Points, in no order, along strands that fork, close into loops and pass close to each other.
(in the rows, 128 means zero)
Points whose rows are less than 130 apart are linked; no others are. Some points are linked to none.
Q928: [124 137 134 138 110 162 124 147 120 108 126  94 114 137 160 120 143 153
 103 127 145  99 103 113 127 140  97 113 122 120 127 103 129 143 149 170
 127 137 109 116 142 113 124 121 116 149  85]
Q861: [109 131 161 129 140 111 122 150 169 165  78 147 139 147 101 129 191 116
 139  92 116 108  99 145 127 126 104 144 122 129 149 123 141 113 132 132
 110 174 148 138 129  70 150 116 131 141  94]
Q727: [125 146 123 132  96 153 146 100 126 110 113 109 119 152 133 136 178 146
  75 120 139  96 120 159 145 139 100 162  80 140 120 100 125  86 156 141
 123 155 161 121 134  72 127 144 109 160  76]
Q480: [107 105 147 140 115 122 157 119 127 156 189 197 132 108 133 137 125 141
 113 165 123 160 126 126 165 111 150 146 117 180 180  91 162  94 134  77
 162 132 186 144 131 166 153 125 156 142 148]
Q640: [115 128 122 122 116 179 162  95 121 108 134  98 113  91 174 103 116 164
 109 127 128 118 110 119 163 140 166 140 116 139 141  54 113 111 115 130
 133 120 122 134 130  96 140 120 100 132  81]
Q120: [111 131 103 109 110  97 173  57 123 128 121 131 159 132  86 140 148 127
  85 146 156 129 177 152 137 128 157 185  85 153 107 139 107  80 108 105
 111 140 151 125  94 108 123 157 110 133 137]
Q244: [126 136  92 121  78  86 151 142 127 158 106 115 116 120 137 135 166 107
  96 124 164 105 101 123 131 141 130 128 155 117 107 113 131 136 137 128
  87 139 117 151 138  76 126 119  69 127  79]
Q158: [ 88 117 148 143 107 133 149 100 122 153 183 167 132  96 154 105 156 143
 123 123 141 130  84 149 149 112 156 147 140 167 154  65 129 115 149 116
 128 146 159 168 134 132 181  89  97 121  84]
Q997: [138 127  98 130  86 187 162 102  94  75 145  51 102 101 190 119  99 180
  89 135 142 101 123 103 162 148 154 136 124 128 117  65 110 111 122 158
 134  99 105 140 152 100 117 136  90 144  92]
Q111: [127 150  95 107 123  59 116 148 130 166  90 133 139 112  90 156 177  88
 118 130 148  99 135 127 107 138 118 111 147 129  89 220 125 151 145 102
  71 142 102 150 138 120  98 132  85 104 131]
Q308: [106 133 133 174 119 129 113 146 111  98 113 119 108 178 123 134 154 163
  89 165 135 112 131 188  98 151  80 130 118 146 110 170 123 141 188 151
 148 141 159  92 130 134  93 134 157 165 133]
Q801: [135 116 127 118 136 119 128 124 119 147 188 194 147 129 100 148 114 118
 151 130 116 174 138 119 117 100 132 126 134 140 130 130 150 107 114 132
 129 116 158 128 144 165 160 121 150 124 165]
Q275: [143 160  88  78 121  71 107 144 123 152 132 155 137  99  92 158 146  57
 128 146 147 115 138 112 118 118 126  95 156 115  74 222 120 153 127 103
  78 113 106 146 158 136  86 126  71  87 152]
Q65: [135 153 105 142 100 172 176 104 110  78 113  94 127 145 170 143 112 178
  53 171 128 127 137 155 157 156 129 165  91 149 148 100  94  78 153 119
 160 118 165 104 133  86 100 169 135 195 142]
Q105: [147 128 122 114 129 180 124 117 107  85 174 105 117 151 139 146 103 145
 127 101 121 135 121  88 121 131 104  90 104 109 110 112 151 132 142 179
 125 105 125 116 146 162 139 144 116 131 102]
Q257: [134 127 146 127 160 141 112 124 137 105 105  78 137 133 130 115  95 142
 152 118 127 132 145 100 112 136 123 115 117 101 117 133 113 148 113 150
 138 128  81 111 104 152 113 138 148 115 135]
Q602: [149 114 167 139 157 138 103 162 138 135 151 194 120 162  95 172 150 104
 162  88  76 155 136 146 138 103 103 117 105 151 145 146 183  85 126 134
 139 156 177 126 144 137 146 139 186 149 171]
Q867: [ 96 113 170 132 141 108 142 122 165 175 122 173 143 116 112 116 187 123
 141 105 120 127  92 142 142 113 143 160 129 147 171  86 134  98 125 107
 130 173 158 161 127  94 168 102 132 132 100]
Q970: [158 122 135 132 161 122 105 158 177 174 124 173 118 105 135 126 124  80
 195  86  75 146  99 126 143 122 172 107 193  97 154  76 155 126  94 106
 119 119 122 147 158  93 143  89 158 115 156]
Q515: [142 126 122 111 123  92 151 126 136 155 167 194 137 150  78 170 131  93
 128 135 109 164 157 126 134  96 145 144 128 136 119 132 168  77  92 112
 135 117 179 124 136 128 150 132 140 140 155]
Q836: [134 119 118 129 129 142 150 122 128 128 145 115 112  94 171 117  53 151
 140 152 110 148 132 109 144 156 187 106 165 125 136  69 113 155  88 115
 142  79 118 104 117 144 138 106 116 121 147]
Q949: [134 134 110 119 114 123 128 154 155 150 116 129 105 122 137 126 141 105
 137 100 133 125  90 113 131 129 128 109 159  97 115  93 147 133 122 139
 101 127 110 134 144  78 144 101  87 127  84]
Q490: [114 141 170 141 157 148  71 170 132 115  85 101 120 150 134 115 141 142
 122 116 131  98 113 132  92 122  68 110 135 124 121 193 116 185 169 158
 141 162  94 122 129 143 105 118 158 131 116]
Q162: [177 142  97  85 138 140 117 144 144 101 148 141 111 148 116 167  86  76
 160  82  98 165 126  93 141 115 122  79 142  72 104 126 175 116 110 145
 109  97 115 120 155 127 135 140 115 122 137]
Q637: [138 126 127 142 147 144  81 151 130 142 141  99 108  84 167  89  99 131
 179  98 111 111 103 111 108 138 146  74 181 113 130 121  98 182 100 149
 115 100  71 138 130 126 137  61 116  94 117]
Q474: [150 149 103 134 105 131 149 149 108  95 148 126 123 184 135 166 103 139
  87 174 126 145 153 140 126 144 112 110 117 128 118 132 144 103 145 139
 150  89 179  81 132 141 118 156 134 175 151]
Q600: [156 121 113 101 147 133  81 162 131 135 184 203 140 106 120 139 106  72
 176  88 102 170 107 132 117  91 121  78 176 107 113 136 142 125 122 138
 107  98 117 161 188 119 148  93 129 104 160]
Q330: [121 136 139 124 146 141  79 139 132 128  97 100 125 134 111 109 175 111
 140  83 124  95 112 102 105 120  83 107 123 103 112 156 128 150 139 172
  97 167  90 151 146 116 124 107 108 102  66]
Q813: [122 132 107 147 101 110 142 120  98 109  63  61 121 133 138 114 162 172
  74 144 163  79 149 150 123 148 113 173 107 140 121 153  82 130 149 131
 131 156 100 127 112  97  87 160 129 142 106]
Q666: [114 140 114 153 134  97 100 146 113 113  95 131 124 165  93 140 152 142
  96 157 140 118 152 169  91 137  89 118 126 136  88 208 129 139 177 130
 123 133 140  99 119 137  93 137 135 139 144]
Q675: [154 136 123 122 140 148 127 152 152 107 112  80 104 121 178 126  75 137
 142 120 118 126 119  86 141 158 141  83 152  89 120  79 137 146 106 151
 134 103  87 103 133 115 116 113 119 140 115]
Q903: [117 136 119 135 121  98 112 135 133 140  97 136 133 161  91 144 174 126
 105 130 141 111 137 154 107 134  95 129 115 134 104 172 137 119 154 136
 100 150 144 113 123 106 117 127 117 137 119]
Q362: [102 122 175 148 128 163 130 127 130 111 116 122 128 138 147 110 146 158
 109 149 133 112 115 159 135 137  96 150  88 152 162 124 119 138 159 138
 157 155 153 105 112 129 139 137 155 163 124]
Q572: [148 119 131 108 157 130 155  94 172 141 118 156 116 106 120 141  91 126
 164 113  74 155 135 110 168 140 198 133 140 100 162  56 145 100  68  82
 139 115 141 128 125 125 134 119 159 116 135]
Q624: [128 134 140 118 184 132  54 172 136 132 122 151 163 124 110 118 111  99
 160  95 120 141 121 132 101 104  90  83 162 108 109 189 100 159 156 141
 120 126  80 149 155 139 112 111 161 106 181]
Q976: [120 138 110 110 122 147 169  94 154 125  85  97 115  88 172  98 122 147
  94 119 124 118 112 114 171 150 192 157 130 127 143  54  97 100  97 101
 134 131 115 131 124  41 122 131  97 134  80]
Q508: [121 143 101 118 107  98 182 128 132 134 101 133 155 133 139 129  87 137
  77 206 141 149 162 130 151 140 184 166 146 131 141 102  98 108  93  95
 164  98 154  87 109 100 103 157 131 163 167]
Q207: [154 143  77  84  69 104 141 121  88 114 176  95  92  95 140 148 101  81
 119 153 159 121 157  91 125 141 163 105 140 104  68 154 139 154  97 132
  89  89 103 125 162 145  81 135  42  85 125]
Q266: [143 134 101 115 103 129 150 159 166 142  97 101  83 110 172 121 115 116
 120 111 127 114  88 107 154 154 156 113 176  91 123  52 139 138 105 120
 122 105 103 115 138  54 127 102  87 135  85]
Q863: [131 119  85 116  95 130 157  83  78 104 167  87 131 120 129 129  80 143
 105 158 156 146 173 101 125 135 164 135 120 133  91 118 104 133 103 148
 122  88 114 128 118 164 122 152 102 107 143]
Q952: [117 117 133 121 150 141 175  97 115 107 142 133 146 119 139 121  58 171
 123 186 134 166 153 129 141 136 163 154 106 159 170 107 114 122 121  87
 179 105 147 112  88 191 139 171 170 145 181]
Q898: [139 125  88 105  83 103 136 105 108 134 151  99  91  93 138 132 102  93
 131 122 147 123 146 105 131 146 173 116 151 108  85 115 128 148  84 132
  83  99  98 136 138 109 116 106  48  82 109]
Q990: [135 100 169 127 160 152 144 111 153 135 136 179 120 113 118 151 122 131
 166 107  77 145 124 108 187 118 138 139  89 139 198  90 184  79 113  84
 152 164 174 151 122 157 141 135 192 126 138]
Q754: [155 130 113 114 108 115 136 172 109 144 209 203 131 135 128 159  89 105
 136 157 112 181 126 113 130  93 138 106 159 145 132 125 166 113 112 127
 163  86 185 115 156 158 154 132 143 141 169]
Q196: [ 88 110 146 156 118 158 155  80  92 121 169 133 148  97 147  84 120 173
 113 164 161 139 117 156 137 112 140 167 102 178 157 106 105 140 152 107
 147 139 135 145 100 176 159 131 137 128 132]
Q291: [112 111 171 133 154 178 122 101 127 115 149 131 134 112 128 102 144 138
 158 113 108 123 109 121 136 116 108 141  90 136 152 102 133 133 131 156
 129 156 138 138 125 162 165 112 134 118  89]
Q183: [126  95 139 134 122 155 157 118 121 128 184 180 110 107 156 143  92 151
 126 146 103 152 113 103 190 123 137 123  97 170 199  77 197  95 144  81
 167 125 191 147 129 174 153 137 158 133 132]
Q454: [126 119  87 101  86  91 144  83 107 133 115  53  97  80 150 113 111 123
 130 127 157 101 170 112 144 158 196 145 134 116  96 110  96 139  72 118
  94 114  88 145 121  98 104 115  63  78 112]
Q402: [ 95 122 171 133 122 124 149  95 148 159 175 190 131 111 124 126 182 129
 124 109 125 130  95 150 155 100 141 166 106 170 169  71 157  79 141  96
 138 177 175 177 133 122 176 101 123 126  81]
Q126: [133 117 157 114 183 162 147  80 168 118 105 147 130  95 124 126 105 140
 176 114  71 138 127 112 177 136 171 142  94 113 200  71 152  89  91  86
 148 154 145 141 113 144 135 132 179 116 113]
Q107: [151 149  92  85 127 101  91 151 139 135 137 162 132 110 104 152 125  55
 137 109 131 134 120 109 127 110 110  78 159  92  79 183 138 138 128 120
  81 105  98 147 170 114 109 111  83  96 145]
Q45: [144 142 122 132  93 146 158 155 121 112 170 155 104 171 139 165 123 134
  98 155 115 145 125 140 145 131 111 118 114 147 141  99 167  88 139 120
 169 102 199  95 141 129 147 157 143 181 140]
Q156: [102 130 151 149 128 136  90 143 116 120  79  89 115 154 119 110 175 152
  98 123 141  80 124 150  88 127  72 143 112 139 116 182 108 169 169 162
 131 172 113 131 120 130 106 128 140 129  79]
Q612: [126 106 151 128 143 113 145 129 171 171 135 177 119  99 135 124 122 120
 150 130  93 153 113 117 165 126 183 141 167 131 173  62 145 112  94  75
 148 122 151 131 132 114 141 103 149 124 144]
Q622: [132 119 100 111 125 134 166  70  89  91 136  73 141 131 118 124  70 161
 112 159 155 150 188 108 122 135 163 159  93 134 103 131  87 124 100 126
 147  95 106 121  85 173 117 187 134 111 162]
Q967: [101  94 154 158 132 140 134 106 101 141 188 166 150  95 134  96 117 154
 148 157 154 156 118 141 117 106 128 152 123 164 155 127 116 153 151 118
 140 125 141 139 107 197 167 109 148 115 159]
Q741: [149 136  75 145  79 115 160 100  65  80 117  58 127 152 142 146 118 160
  65 192 160 110 191 147 123 147 126 169 104 137  96 171  87 111 141 123
 140 105 124 108 112 152  61 174 120 145 164]
Q128: [131 134 101 115  95 119 157 116 121 131 148 139 131 140 123 144 120 118
 101 146 145 143 138 118 134 131 136 132 125 121 104 107 137 116 116 135
 116 107 139 114 132 118 138 137 100 139 126]
Q530: [120 134 166 131 170 147  82 156 157 146  86 119 141 125 116  99 161 101
 173  86 103 105  94 118 108 117  90 112 142 107 142 144 123 157 132 168
 106 169 103 150 145 112 136  97 139 111 100]
Q325: [118 141 145 132 105 137 148 148 160 131  82 132 106 157 138 131 184 138
  85 114 127  97  93 159 148 143  99 152 104 138 148  90 140  89 154 123
 137 162 167 114 135  44 134 135 125 176  73]
Q889: [126 138  77 155  65 118 123 125  66 112 157  87 117 143 151 135 157 146
  72 152 169  96 139 125 113 136  94 119 136 132  94 157 111 150 166 155
 111 125 101 135 159 140  92 132  96 138 110]
Q428: [135 129 111 120 123 108 150 139 119 146 160 150 134 109 146 124  47 129
 136 183 122 175 145 106 132 134 185 118 179 121 129  96 120 152  85 119
 155  72 146 100 127 154 133 118 127 124 175]
Q248: [125 146 104 132 100 124 175 115 120 110 110 130 137 153 135 145 122 150
  64 184 134 136 157 158 150 148 146 163 107 148 136 114 110  77 129 103
 157 110 178  89 118  94 108 165 137 180 149]
Q795: [105 129 154 173 101 148 131 152 116 107 141 132 110 167 156 130 150 159
  95 167 133 115 110 182 130 150  83 127 107 157 150 128 133 134 180 141
 157 135 181  92 135 125 126 131 155 183 138]
Q372: [126 135 113 137 159  95  95 124 130  99  74 112 116 157  78 151 171 127
 106 125 127  95 179 156  94 140 100 122  99 119  70 234 147 133 172 115
 107 149 127 102 113 146  67 154 116 116 137]
Q170: [119 118 172 143 150 129 105 165 151 140 121 167 132 157 113 144 150 126
 146 122 105 136 128 153 125 120 100 126 114 146 149 145 154 114 139 131
 142 153 162 104 131 125 143 126 170 156 170]
Q426: [130 140 114 148  97 144 156 125 109  96  95  81 124 141 164 129 131 177
  67 161 149 102 134 143 139 157 113 155 110 137 132 112  89 116 152 138
 142 131 122 108 126  98  94 149 131 172 124]
Q263: [123 105 180 135 167 177  93 110 120 112 160 148 144 125 119 114 139 124
 177  99  99 137 118 125 118  99  90 134  90 130 152 146 141 151 144 163
 131 156 143 137 131 187 159 117 165 109 131]
Q20: [ 97 120 124 142 111 117 144 127 124 149  94  89 133 101 144  88 143 156
 118 137 163 110 111 129 127 141 145 143 144 137 135 103  80 145 122 136
 124 145 102 147 109 103 130 117 113 121  99]
Q386: [155 106 146 113 184 170 137  89 122  94 152 144 116 123 135 140  77 147
 198  95  77 141 122  93 160 124 133 104 100 116 187  93 165 117 119 140
 132 129 160 143 124 203 151 145 175 102 135]
Q353: [132 120 143 125 175 140  77 134 119 118 147 141 162 132 104 119  99 119
 169 108 127 163 138 123  81  96 105 107 137 114 109 183 104 157 136 141
 127 116  87 134 121 178 122 129 166  97 182]
Q243: [149 117 132 127 106 161 158 146 119 116 202 173  96 141 146 163 108 131
 130 122 101 148  99 109 163 115 110 112 111 158 167  80 200  93 143 113
 172 114 193 123 146 163 169 157 148 155 129]
Q781: [139 135 118 118  99  84 148 172 159 171 142 189 120 150  96 161 148  75
 116 132 118 154 125 132 139  99 140 142 164 130 129 111 176  84 104  98
 147 119 177 114 141  78 147 124 122 151 142]
Q547: [119 133 151 118 128 125 143 161 186 153  69 140 121 138 134 122 172 124
 124 101 112 108  86 128 155 140 124 143 125 117 162  79 144 101 123 112
 134 157 142 115 130  48 140 128 131 163  88]
Q613: [117 135 166 135 177 131  74 167 156 138  80 130 148 150 106 123 138 116
 161 102 115 118 120 142  99 115  88 116 137 118 129 180 121 156 147 146
 124 156 101 126 131 127 119 121 165 124 156]
Q488: [148 151  71 157  84 105 141 142  70  98 132  92 118 160 148 153 126 145
  65 194 155 113 168 140 115 148 107 123 136 124  98 171 110 139 156 139
 131  99 120 100 141 150  70 147 110 156 146]
Q409: [104 119 150 143 163  86 118 124 149 174  60 128 171 139  66 106 164 123
 157 103 152 114 130 155  78 117 121 174 126 139 126 188  99 150 121 116
 112 150  98 159  86 116 124 134 151 102 140]
Q575: [134 112 147 138 165 120 120 141 177 169 110 143 125  91 152 100 113 122
 177 120  90 138 105 120 149 145 179 118 173 112 169  72 125 149  98  98
 138 118 124 126 120 112 143  88 148 122 156]
Q179: [160 144 120 112 150  95 139 124 165 112  60  72 148 144 127 150  77 126
 129 146 128 125 179 102 130 161 141 121 119  94 112 142 120 122 100 120
 140 113  88  81  95 128  80 168 139 140 165]
Q408: [144 115 172 126 163 170  80 141 128 119 167 182 137 141 107 146 151 102
 182  72  83 149 116 132 123  92  84 112 101 124 146 146 165 119 144 162
 118 160 151 143 162 155 156 123 171 122 141]
Q806: [124 125 116 119 139 118  80 122 119 143 129 109 128 102 113 114 167  89
 165  70 129 107 109 102 105 115 118  93 148  99  96 157 117 147 119 159
  71 145  83 183 147 108 131  82  82  67  69]
Q899: [136 127 105 111 111 130 150 105 151 142  91  86  87  91 162 110 120 121
 128  94 117 102 115 116 162 154 187 132 150 107 124  55 109 126  74 111
 109 114 104 137 121  51 129  96  69 105  64]
Q496: [160 162 115 121 128 124 107 189 117  94 147 145 124 184 140 172  83 117
 114 156 114 160 140 127 123 123  99  63 149 118 112 168 162 114 154 142
 154  89 168  80 153 149 117 144 143 172 164]
Q909: [145 158  66 137  59  96 137 138  83 127 160 137 116 149 135 153 163 101
  72 164 164 109 124 144 117 129  96 112 144 129  87 163 136 135 163 131
  97 113 134 126 159 122 102 128  72 140 107]
Q136: [137 123 176 121 148 153 136 137 176 129 105 164 113 147 107 153 167 114
 150  81  77 128 113 132 166 117 114 144  89 123 165  87 179  71 110 111
 148 170 164 117 133  91 152 140 167 155 108]
Q47: [103 116 101 137  95 102 120 121  92 143 134  85 126 104 137 101 143 143
 121 129 174 113 129 114 107 129 137 126 148 132 104 139  90 158 130 153
 107 133  85 156 124 126 125 113  94  96 101]
Q108: [120 125 133 141 154  78 132 157 173 178  84 140 164 119 111 105 103 119
 154 156 133 145 131 132 107 134 161 141 174 125 144 126 101 146 102  97
 150 110 110 114 100 120 124 125 159 134 197]
Q164: [137 156  75 145  63  80 156 147 113 141 133 150 112 170 121 156 181 100
  72 169 149 112 119 179 126 134 103 138 144 138 101 147 149 104 160 115
 112 120 184 118 145  88 113 129  86 163 105]
Q470: [130 112 138 138 144 183 141 117 116  95 151  84 110  93 191 100  72 173
 146 136 116 120 120 101 150 153 156 105 128 132 152  77 117 157 117 140
 146  99 106 118 110 160 140 114 124 127 114]
Q160: [ 95 135 161 122 131 150 144  70 137 130 143 155 142 131 108 123 180 143
 109 114 124 119 119 160 147 111 121 174  66 167 152  95 136  76 135 118
 135 180 172 147 125 106 164 131 130 141  76]
Q7: [149 113 122 119 137 196 140 104  95  73 182  75  97 118 173 126  69 170
 144 103 109 113 120  81 136 142 142  87 117 120 127  85 138 142 120 180
 132  83 113 127 137 167 146 134 108 117  87]
Q746: [117 115 175 129 168 163  92  99 121 107 134 135 148 162  81 133 146 130
 155  97 109 141 146 143  93  99  92 146  82 129 121 174 128 137 141 158
 132 155 139 119 110 178 138 139 169 112 140]
Q80: [158 160 106 126 135 102 110 165 136 107  76  88 109 146 145 160 117 131
  94 150 138 101 159 103 126 156 100  89 145  94  99 168 140 147 150 125
 118 126  83  96 141 121  78 143 115 147 133]
Q436: [157 137 131 122 176 116 112 114 156 114  90  85 154 138 114 132  65 116
 175 114 108 150 160 102 120 141 148 105 131  85 114 136 116 141  95 133
 135 113  76 107  99 152 102 151 162 118 175]
Q197: [166 142 131 101 159 167  99 144 134  85 144 116 126 160 134 155  86 117
 158  74  96 149 122  92 129 119 101  63 124  85 114 130 160 133 133 170
 119 114 112 114 152 153 127 143 136 133 131]
Q838: [133 123 109 120 117 119 104 127 107  94  93  25 103 118 156 100 130 161
 119 126 165  85 174  90 111 142 124 136 120  97 109 151 104 146 124 145
 135 138  51 135 129 142  88 148 120 106  98]
Q97: [123 149  85 118  57  47 161 154 109 178 136 152 132 121 127 145 161  77
  89 145 172 120  95 142 119 139 145 143 181 131 102 140 128 145 138 113
  79 132 146 172 139  89 128 113  50 121  98]
Q176: [145 118 135 136 138 162 114 137 135 136 159 134 101  91 176 110  99 134
 173 101  98 126  95 112 137 135 152  90 165 115 144  80 134 157 106 137
 117  96 111 123 136 135 157  71 109 111 108]
Q240: [127 125 152 132 115 130 150 134 152 139 151 180 106 156 102 163 171 121
 109 112 105 137 123 152 154 116 119 149  95 161 146  93 178  57 127  93
 162 153 192 119 130  92 158 142 151 164 115]
Q938: [154 143 143 121 132 135 101 209 139 121 158 171 121 154 155 156  97 109
 145 127 103 164 111 121 136 114 100  74 156 131 138 136 169 119 145 135
 151 108 152  96 161 138 140 132 159 171 178]
Q802: [128 126 123 144 166  88 101 149 160 181  88 119 151 101 116  95 102 108
 179 123 126 135 109 130  96 138 161 116 183 113 129 138  97 169 107 117
 127 111  78 147 112 115 121 100 149 102 180]
Q292: [145 147 108 126 131  84 132 154 152 128  50  78 129 129 142 132 106 140
 106 158 146 101 154 109 126 165 129 124 144 101 117 139 113 144 121 120
 131 127  74  97 109 104  82 151 130 147 143]
Q841: [122 106 136 135 116 152 145 121 131 142 178 164 105  94 163 121 116 139
 148 118 113 141  91 123 157 125 159 122 151 138 151  60 150 127 124 111
 130 109 148 134 143 138 171  88 108 120 102]
Q533: [118 129 108 126 108 120 176 120  94 131 171 150 150 123 137 127  64 150
 108 210 141 172 153 123 138 125 174 144 149 148 143 102 110 134 108 112
 168  83 162 104 115 181 136 147 141 143 173]
Q333: [101 127 129 130 126  90 164 137 156 161  95 144 156 121 124 107 110 141
 109 178 141 147 138 137 135 139 173 160 152 142 156 104  96 126 103  87
 159 115 134 103  99 111 123 140 148 149 171]
Q133: [ 98 113 152 146 155  88 138 140 161 191  65 118 169 104  98  80 152 131
 156 116 146 117 101 148  99 134 153 172 151 143 152 135  82 155 113 106
 126 148 107 170  86 104 142 119 145 110 122]
Q980: [145 110 125 126 140 169  98  85  99 116 196 142 121  97 131 123 117 125
 186  71  98 135 115 109 110 107 143  94 137 115 111 116 123 141 101 165
  91 103 105 152 141 157 162  76  99  70  82]
Q400: [117 128 106 116 123  57 133 126 145 177  85 120 154 111  89 136 168  93
 137 115 152 108 127 124 109 140 141 139 144 121 107 169 118 141 116 118
  71 151 101 165 116  97 117 125  88  98 116]
Q36: [158 162  76  99  80  95 142 151 118 133 131 130 103 127 127 163 139  75
  96 156 155 112 126 115 129 132 117 106 149 105  85 160 155 138 134 117
  91 108 117 115 156 113  96 135  61 125 119]
Q446: [120 120 114 141 146 106  89 149 126 167 131 123 135  88 134  95 101 121
 168 122 140 136 108 124  87 128 144  94 186 123 115 152  84 181 114 136
 116 104  75 158 125 127 134  80 123  85 153]
Q878: [ 98 122 179 155 114 164 111 137 108 106  84  76 113 145 151  75 162 157
 107 139 155  78 109 155  96 122  80 172 105 163 138 166  86 181 157 158
 158 167 111 144 102 146 114 134 156 132  87]
Q940: [ 96  98 164 161 155 117 136 133 142 177  99 121 143  77 146  51 133 145
 159 138 150 123  88 156 117 128 160 162 156 156 177 116  80 175 122  93
 141 133 114 172  75 133 155  99 139 105 130]
Q885: [130 116 159 128 178 168 135  85 136  99 111  90 136 109 126  97  94 153
 174 120 108 132 142 113 133 132 147 141  92 115 147 104 103 137  94 132
 146 131  99 128  88 171 136 136 157 102 122]
Q166: [ 98 112 137 134 134 164 164  81 112 113 153 145 142  95 155 106  93 180
 107 176 136 154 131 146 160 127 156 164  83 177 192  99 133 112 146  80
 164 140 157 135 106 171 144 154 161 143 144]
Q364: [119 123 133 139 122 148 155  93  92  93 132  95 143 148 125 113  95 176
  98 166 163 145 160 144 111 128 131 166  90 153 119 139  84 129 131 122
 160 107 116 112  82 175 119 176 154 139 164]
Q489: [103 127 136 142 112 119 141 132 111 131  59  59 129 111 142  72 152 168
 106 134 172  87 122 137 117 136 125 176 122 149 137 136  68 148 129 131
 139 161  87 154  99 106 112 147 137 123  91]
Q789: [171 153 111  97 149  98 134 145 169 125  95 133 143 160 107 170  88  81
 148 129  98 151 161 104 146 133 144 106 135  84 112 137 163 106  89 118
 122 105 129  93 127 120 109 153 134 143 172]
Q282: [126 126 147 137 183 107  96 108 156 140  69 134 175 157  53 128 150 101
 171  88 122 121 161 150  89 107 116 154 114 109 116 202 122 131 115 121
 106 143  94 134  99 132 106 140 164  97 169]
Q925: [107 117 180 124 176 178 135  65 136 103 104 112 146 111 105  91 138 139
 157 117 104 119 133 130 135 115 126 177  67 137 161 115 107 117 106 132
 141 171 122 142  97 156 147 137 153 107  85]
Q669: [137 147 109 114 141 123  71 143 114 107 120 121 123 141 109 151 144 117
 106 106 134 110 152 107 107 122  80  77 122 100  77 214 134 148 168 132
 104 134  94 122 150 148  88 129 106 114 131]
Q26: [112 113  99 133 110  90  89 122  91 154 151 100 122  87 131 101 122 123
 153 116 162 127 136 114  87 125 150 107 169 129  94 164  84 173 112 144
  99 109  68 169 127 132 128  89  90  60 117]
Q204: [ 93 108 147 165 116 113 134 144 107 158 155 159 151 115 135  89 128 146
 129 174 173 149 106 155  97 113 122 147 155 166 152 145  92 168 152 115
 146 118 127 134 102 167 154 121 146 132 174]
Q152: [105  99 182 153 176 137 123 129 156 156 102 138 147  95 131  74 141 129
 178 130 119 122 102 141 130 119 130 161 124 138 183 121 117 156 124 112
 145 154 125 148  96 142 154 106 163 117 142]
Q384: [156 148 100  94 129 138  75 156 121  97 151 137 121 132 125 153 112  96
 118  91 126 130 125  90 129 115  82  54 142  86  78 182 144 143 155 145
 105 107  88 132 172 137 105 120  97 112 127]
Q482: [149 136 164 129 124 185 113 167 135  86 152 122  99 173 164 155 122 139
 122 108 105 122  98 124 139 136  73  90 103 123 141 116 181 130 170 165
 146 128 161  92 153 134 142 139 146 174 114]
Q660: [164 122 138 122 166 134  98 167 154 151 153 193 133 117 123 142 120  76
 194  83  81 162 116 129 135 103 138  98 167 104 143 113 163 110 110 129
 116 126 125 150 171 118 142 114 174 121 176]
Q768: [128 116 173 131 182 139 105  98 150 120 102 148 162 163  59 144 149 118
 176  87  93 134 164 152 107 103 113 158  89 114 137 169 138 110 113 138
 122 161 134 122 108 151 132 145 187 114 161]
Q258: [ 80 122 156 158 114 142 150  81  99 127 145 139 153 133 118  92 157 170
  98 159 168 127 123 189 120 109 121 190  89 192 148 133  89 125 156 106
 148 158 154 143  91 149 149 144 148 142 137]
Q83: [162 136  99  90 133 118 108 137 138 132 161 179 130 126  97 156 103  57
 158  99 110 168 133 115 128  99 133  95 159  86  95 146 160 119 102 133
  95 100 123 142 166 117 134 114 108 103 154]
Q264: [128 125 114 142  92 178 125 125  85  78 157  51 105 122 180 109 120 174
 100 127 154  88 127  95 130 143 116 122 125 122 117 103 116 140 140 185
 134 114  88 133 152 135 112 126 110 134  79]
Q138: [135 124  71 109  68 113 134  98  65 107 186  85 121 116 135 140 105 115
 103 154 169 129 172  92 116 134 145 119 124 119  72 159 120 143 115 150
 101  92 104 131 143 168  99 145  76  91 134]
Q778: [110 120 123 124 127  95 126 105 134 165 107 108 139 107 107 109 171 106
 155  90 139 109 114 119 115 130 146 136 141 119 112 122 104 131 106 147
  82 154 104 179 114  94 145  94  86  84  70]
Q438: [ 89 117 165 151 136 122 142 119 134 143  96 137 148 138 107 100 154 159
 117 146 155 123 126 174 110 124 120 175 103 165 150 145  95 133 139 113
 148 153 135 121  85 124 138 142 156 142 145]
Q552: [119 124 134 128 125 125  90 139 110 138 180 179 153 142 106 139 142 118
 134 123 137 155 118 136  95 103  90 106 131 141 113 164 131 128 153 152
 117 127 141 126 150 148 151 111 135 124 153]
Q295: [140 132  96 132 105 125 133  91  98  93 130  90 122 163 108 155 158 139
  77 148 147 110 181 146 110 146 104 137  77 132  79 175 125 111 155 138
 108 129 148 104 116 144  86 164 107 130 128]
Q131: [111 138 153 122 125 177 132  70 121 101 125 103 134 147 116 119 177 145
  98 107 128  97 131 146 134 124  94 166  53 149 120 110 119  97 144 160
 127 169 156 132 125 109 143 141 119 133  58]
Q425: [134 124 165 136 150 133 110 183 164 142 121 155 128 135 149 132 124 118
 158 121 104 145 106 121 143 129 111 103 144 120 160 109 158 128 132 126
 140 136 139 106 141 122 143 120 162 160 169]
Q800: [129 135 117 119  81 111 167 150 158 147 138 167 102 155 114 159 164  98
  88 126 123 136 112 146 155 119 132 157 135 140 137  80 169  69 125  85
 155 129 178 109 133  63 153 139 116 166 106]
Q643: [128 144 120 119 172  98  69 142 129 120  77 133 121 137  77 153 182 107
 115  91 116  85 154 138 108 126  81  95 123 109  73 252 132 151 182 108
  95 155 107 135 143 139  81 138 110 102 130]
Q171: [114 139 108 135  90  78 143 121 131 150 133 162 136 168  94 148 186 110
  89 142 150 119 134 170 119 127 114 148 120 149 106 146 143  90 142 121
 107 142 181 125 121  94 138 127 105 149 116]
Q769: [129 115 124 116 148 146  92 114 105 108 180 144 153 133 102 135 108 125
 152 103 124 164 140 104  95 106 107  96 115 114 102 161 123 142 135 162
 112 117 114 128 137 176 139 128 133 101 149]

A piece is two or more points that can be reached from each other along the links. Count, over all rows, the pieces, the separate loops (a circle has one, a figure eight two, a Y none), the forks (points with three links) and the tips (points with one).
pieces => 5
loops => 3
forks => 10
tips => 14

How many points has the smallest loop of links through each point below? Write none if it is on no loop.
Q333 => 13
Q438 => 23
Q867 => 8
Q353 => none
